A landscape with many valleys, sampled at points; each row gives a point and its height.
A ball rolls from a point to the lowest of its 2 nearest points, and stops where none of them is lower. Distance is the straight distance between rows; heights are no part of it.
(223) (h 344): [154 166 186 134 135 129 103  87 119 149 139 153  75 159  98 162 151  74
 123 125 106 120  93 151 121]
(24) (h 794): [ 90 108 162  96 144 194 153 134 125  83 156 114 120 114 159 116 160 103
 132 143 117  89 154 157  98]
(921) (h 452): [129 155 203 151 172 110 122 170 162 107 129 156 144 134 143 146  84 112
 130 115  79 175 110 107 127]
(1046) (h 781): [140 108 116  96 115 123 136 187 146 177 124 159 121 133 122 138  79 102
 147  50 168 158 107 146  74]
(503) (h 871): [162 142 135 161 124 102 150 144 169 205 135 109  97 140  91 125 148 189
 121 109 186 166  98 131 150]
(804) (h 764): [111 150 159 151 156 106 208 119 175 143 106 119 159  89 154 125 141 139
 147 164 166 132 134 126 127]
(443) (h 581): [143 106  91  87  58 161 141 131 125 111 139 115 109 162 140 116 193 127
 190 129 152 116 119 153 131]
(367) (h 585): [102 151 114 130 116  76 129 130  84 107  90 181 109 101  95 112 104 159
 129 172  91 148 168  95 113]
(1025) (h 491): [150 135 136  72 147 146  69 140  83 117 123 120 150 109 138 104 114 166
 150 115 116 145 149 125 102]
(988) (h 718): [116 125 121  53 127 143  80 133  82 110 137 154  99  88 100 144 205 153
 145  86 170 157 141 113 103]
(106) (h 444): [ 86 166 120 132 153 167 145 138 178 152 101 137 135 102 171 113 157 130
 159 106  77 140 110  95  92]
(903) (h 734): [153 151 116 156  57 124 144 120 111 130  92 144 110 129 140 101 103 136
 182 149 142 123 141 131 167]
(895) (h 486): [147 175 118 142  81 141  71 131  58 162 126 157  73 137 112 134 161  99
 199 109 110 129 137 141 162]
(315) (h 737): [111 126 116  69 150 190  89 127  94 138 163 129 124  78 103 146 216 134
 149 108 123 103 116 162 129]
(240) (h 625): [134  95 119 161 183  69 150 105 142  81  95 137 112 109 148 170 106 208
  90 155 165 135 112 111 151]
(763) (h 851): [115 120 139 133 113 122 129 118 137  74 132 142 183 149 110 100 154 178
 176 132 168 160 142 125 170]
(866) (h 614): [181  79 107 100  79 145 120 121 100  88 141 111 123 156 171  84 112 112
 201 112 112 132 134 151  99]
(31) (h 532): [163  92 113 162  87 143 159 117 140 102 115 126 139 124 194  99  99 109
  94 144 172 141 118  96 147]
(508) (h 516): [123 156 140 141  86 141 112 107  66 155 151 135  70 122 121  83 171  92
 208  94 151 121 150 174 103]
(632) (h 579): [109 141  57 100  98 164  86 143 153 137 146 120 115 166  77 158 149 106
 166  85 123 142 126 153 173]
(1109) (h 830): [152 145 110 176 161 178  91  96 105 114 112 158 135 130 129  69  98 195
 126 119 135 160 109  93 153]
(559) (h 646): [122 107 159 127 141  46 156  65 110  96 119 101 111 101 124 172 140 161
 103 114 144 128 151 170 133]
(283) (h 687): [100 118 143  98 128  79  90 106  80 106 124 135 128  92 107 169 186 170
 100 110 146 149 165  66 122]
(1033) (h 349): [170 110 118 113  97 156 114 113 176 135 108 132 130 148 155 129  76 102
 139 168  80  72  86 135 139]
(1034) (h 424): [ 94 183 125 139 154 171 135 171 139 146 151  83 125 128 120 135  96 105
 147 108  75 142 165 188 149]
(1077) (h 553): [118 127  96  96  77 153 144 115 114 107 115 131  74 125 132 155 220 136
 144 157  94 138 132 177 141]
(827) (h 873): [ 78 125 163 126 124 160 115 132 150  99 126 110 123 158 134 158 114  95
 132 106 201  79 154 101 182]
(347) (h 404): [136 137 109 140 121 113 152 136 133 122 160 139 170 183  83 103 125 134
 136 179 103 126 106 187 151]
(29) (h 490): [132 101  71 173 113  87 189 150 161 162  95 170 114 123 115 122  69 138
 111 153 162 133 117 130 130]
(152) (h 517): [ 83 111  93 116  99 135 173 122 123 145 119 128  99  77 132 161 190 122
 114 102 127 146 155 188 119]
(40) (h 820): [168 126 100 169 116 179  79 150 126 173 125 122 184 127 162 117 127 160
 160 111 121 104 106  83 193]
(912) (h 396): [204 162 175 121  91 128  89 119 139 149 115 119  91 130 150 173 132  77
 118 122 110 139 110 122 138]
(1118) (h 410): [168 118 119 122 135 100 124 145 139  88 131 120 195 119 148 132  86 145
  98 173 106 156 129  75 154]
(185) (h 668): [115 141 195 187 168 182 114 126 157 159 162 152 160 154 128 114 133  94
 104 134 107  92  77 143 139]
(770) (h 694): [133 140 164 115  87 123 149 124 103  93 109 148  80 148 143 122 115 100
 160 161 111 120 150 167 129]
(376) (h 352): [115 165 183 150 150 154 146 157 162 110 100 131 119 124 202 139 133  82
 116 119  85 150 123  78 101]
(492) (h 279): [196 143 129 128 140 166 117 142 108 142  95 116 124 147 170 118 103 127
 166 159  53  86 106 150 169]
(987) (h 369): [ 61 133 121  99 140 129 182 145  82 156 137 152 115  90  86 128 136 113
  95 124 118  94 129 132  64]
(573) (h 639): [ 96 120 157 130 108  74 114  96  81  65 134 136 118 102 121 105 160 150
 125 155 106 142 199  77  96]
(213) (h 788): [128 116 143 103 118 187  68 152 136 123 137 118 182 134 146 152 172 156
 178 126 117 104 129 123 194]
(323) (h 307): [ 63 113 116 129 153 157 147 151  90 158 172 113 164  94  51 134 130 129
  71 128 143  63 150 143 120]
(112) (h 538): [ 96 139  84 161 126  72 163 116 129 120 110 150 131 146  89 114 109 117
 121 165 150 137 144  98 117]
(633) (h 689): [134  60 117 134 178  95 148 131 131  73  91 165 141 127 166 136  83 156
  70 124 141 142  99 117  99]
(661) (h 738): [ 88  82  93 140 198 118 109 150 139  99 117 134 110 148 150 197  89 145
  82  75 134 139  93 120 105]
(999) (h 351): [ 93 125 100 121 167 158 144 137 116 147 190  86 127 132  53 166 121  82
  65 110  97  89 121 181 130]
(933) (h 492): [132 131 131 125 161  70 131 119 162 136 140 110 193 113 125 161 148 124
 102 169  89 124 103  72 124]
(1037) (h 545): [162 111 149  89 142 194  80 116 106  73 128 138  98 119 155 111 121 137
 135 111 169 150 130 102 125]
(402) (h 695): [111  76 110 109 120 126 111 136  93  77 128 112  75 138 165 139  90  49
  85 119 154 101 182 135 101]
(545) (h 763): [149  56 124 149  40 138 119 139  77  81 168 143 131 118 166 105 150 134
 118 161 162 116 174 117 132]
(76) (h 624): [156 141 172 153 166 185  36 115 139 151 145 132 149 158 106 108  97 127
 117 120 142 105 115 119 152]
(1081) (h 564): [ 96 154  95 126 128 146 135 124 147 105 132 122  87 185 112 171 141  68
 125  90  98 164 118 150 143]
(558) (h 716): [109 150 117 137 105 107 107  64 122 155 132 143 118 128  71 146 190 135
 109 174  93 102 118 100 144]
(959) (h 739): [ 73 133 107 154 154  93 128 100 125 133 155 148 124 101  46 142 131 145
 100 167  62 120 143 132 151]
(525) (h 350): [134 175 127 148 121 115 179 129 134 161 129 148 142 144 119 107 177 152
 187 153  79 141  83 173 123]
(370) (h 537): [ 64 120 110 107 155 123 156  96 162  93 103 121  85 148 141 190 154 109
 144  58 119 125  93 120 101]
(59) (h 550): [116 123 158 139 102 144 148  53 101 159 143 141  95 111  86  87 145  91
 152 111 144  93 122 182  88]
(511) (h 565): [123 117 123 183 209 104 151 136 196 120 120 130 125 140 117 148 107 172
 113 169 170 146  94  70 167]
(444) (h 559): [145 161 122 142 136  87 128 167 141 182 127 117 152 101 148 149 124 111
  74 147  66 149 125 110 102]
(462) (h 808): [113  77 171  95  67 102 147 137  96  86 136 143 142 133 133 124 150 146
 144 143 195  95 164 109 132]
(1093) (h 845): [102 128 157  86 118  83 153 143  90 136 132 132 126 139 113 175 138 160
 135  97 200  95 121 113 109]
(420) (h 760): [ 88 146 154  64 151 214  99 165 115 117 148 133 125 121 143 147 167 125
 172 133 111  79 130 127 139]
(1094) (h 688): [128 169  98 159 110 114 182 153 149 122 112 101 173 118 163  80 130 114
 169 181 171 166 161  94 129]
(132) (h 612): [130 122 118 124 123  75 126  80 128 112 147 112 107 159  57 163 137 146
 117 120 135 137 130 176 156]
(419) (h 388): [161 123 133 116 143 117  84 150 159 167 142  91 211 127 125 107  75 121
 126 122 105 115 125 142 118]
(104) (h 389): [105 118 114 126 164 181 124 183 166 157 151 105 126 150 138 154  99  79
  79 120 116 111 129 175 141]
(723) (h 653): [129 106 146 147  85 109 142  87 139  77 139 112 120 152 154  75 126  92
 208 162  82 103 155 152 109]
(95) (h 437): [ 58 146 141 106 189 115 189 169 117 120 137 135 146  74 119 155 130 132
  90 126  70 127 135 112  85]
(109) (h 587): [131 133 142 167 138 118 143  48 112 150 144 149 112 158  39 106 123 144
 110 143 156 100 111 165 135]
(842) (h 497): [ 84 108 118 101 181 154 165 114 180  99 114 149 140 140 133 109 135 139
 129  92 113 143  88 110  69]
(884) (h 770): [111 159 148 156 142  99 153 137 111 173 159 128 162  86  80 111 112 140
 110 198 101  92 155 150 132]
(700) (h 439): [163 122  88 104 157 137  84 141  96 174 117 101 182 154 120  83  97 150
 179  91  94 115 138 133 124]
(464) (h 631): [110 130 116 126  89  72 157 145 140 180 110  99 175  67 162 145 152  93
  99 146 121 104 161 111 117]
(406) (h 804): [159 166 149  90 123 101 140 136 124 168 117 126 114 142 107 102 103 143
 157  68 179 170 123 138  71]
(769) (h 880): [124 104 142 102 120 167 112 104 106  92 157 105 157 132 119  76 203 183
 149 109 204 146 158 130 130]
(940) (h 774): [170 154 145  79 139 145 156 126 136 127 116 109 126 124 177 104 172 152
 121 165  92 126 100 137  80]
(517) (h 686): [119 129 122 150  74  74 109  97 118 188 124 136 160  85 108 152 187 130
  96 143 137 106 138  81 131]
(436) (h 588): [196 135 150 116 130 195  40 110 103 126 120 139  99 109 150 118  73 122
 148 118 140 128 111 107 175]
(120) (h 463): [ 83  96 116 152 117 140 109 147 123 140 117 153 150  98 132 134 151 120
  99  83 140 153 153 132 112]
(87) (h 558): [ 94 147 118 134 187 113 138 109 146 140 145  84 139 169 121 154 116 111
  91  92 178  96 102 112 121]
(574) (h 450): [154 177 144 104  62 141  87 139  97 170  98 141  56  95 136 161 142  89
 155 112 139 130 150 107 126]
(806) (h 604): [ 84 148 126 130 170 149 132 134 131 108 148  81 141 151 155 130 148  69
  68 112 134 113 142  90 107]
(421) (h 782): [173 148 113 174 108 128 141 120  62 113 109 156 133 119 159  60  77 165
 160 131 122 182 134 119 159]
(8) (h 395): [163 114  95  92  97 129 108  90 167 145  74 109 101 108 144 142  88 110
 111 128 115  94 116  95 112]
(344) (h 836): [102  84 173  94 137 171 146 157 163  71 121 133 137 145 183 135 121  98
 126 126 153  89 132  94 122]
(1012) (h 451): [194  74 102 126  73 112 108  89 130 101 114  82 118 119 187 138  86  86
  84 114 132 136 123 114 130]
(1086) (h 817): [145 129 151  78 107 135 152 144 176 102 132  98 152 134 192 130 180 107
 148 153  93 109  94  63  94]
(295) (h 713): [130 118 145 120 140  94 182 113 128 103 102 102 126 101 173 111 151 137
  94 149 134 133 143 133  96]
(362) (h 362): [158 196 145 145 166 148 144 153 157 128 113  96 138 151 171 102  92 122
 169 148  66 135 133 165 149]
(1071) (h 593): [123 125  77 134 139 147  95 152 145 158 149 141 108 158  60 135 158 183
 142 103 111 174  91 140 161]
(90) (h 445): [140 103  73 133 107 106 160 203 141 166 146 145 145 157  74 101  82 166
 121 168 144 132 103 158 143]
(242) (h 761): [100  76 111 119 196 143 129 171 160 158 131 158 103 149 110 148  83 126
 115  60 156 140  88 140  87]
(445) (h 515): [127 144 148 160 189  87 128 136 162 116 141 109 128 171 113 150  71 120
  96 137 128 133 115 109 155]
(968) (h 286): [179 149 170 149 108 103 123  87 114 147 138 173 123 156 108 118 177 147
 126 149 106 153  78 158 113]
(245) (h 616): [155 169 119 138 119 163 189 136 164  90 111 106 136 156 171  87 116 132
 136 152 186 162 111  83 156]
(296) (h 866): [109 116 117 146 150 137 114 115 148  95 108 154 158 128  93  99 111 208
 125 122 196 160 136  72 163]
(521) (h 657): [ 89 134 116 126 149  95 146 146 111 101 135  72 110 151 171 151  83  57
  92  75 148 128 159 149  95]
(468) (h 398): [143 101 107 178 114 108 100 118 110 145 116 141 159 102 136 109 118 147
 100 134 100 152 154 171 134]
(175) (h 850): [163 138 138 172 115 141 102 163 160 176 141 130 159 137 106 113 106 182
 154 104 172 165 103 107 171]
(1039) (h 918): [161 164 149 131 103  80 128  94 117 183 110 130  81  98 103 137  98 127
 124 155  88 126 156 189 116]
(424) (h 726): [156  53  93 102  82 151  87 134  86  61 153 147  99 112 161 131 119  88
 108 135 140 142 164 142 141]
(217) (h 317): [149  73 128 141 127  65 107 136 150 127 113 126 175 119 138 137  56 104
  84 139  96 117 135 133 126]
(160) (h 894): [167 162 135 164 144  77 137  97 142 198 121 108  87 107  81 100  91 171
 112 145 149 148 142 153 126]

Where does a ball stop that starts at each point below?
(296) | (217)
(503) | (968)
(804) | (492)
(24) | (968)
(109) | (968)
(959) | (217)
(1071) | (376)
(1039) | (217)
(76) | (217)
(462) | (445)
(406) | (445)
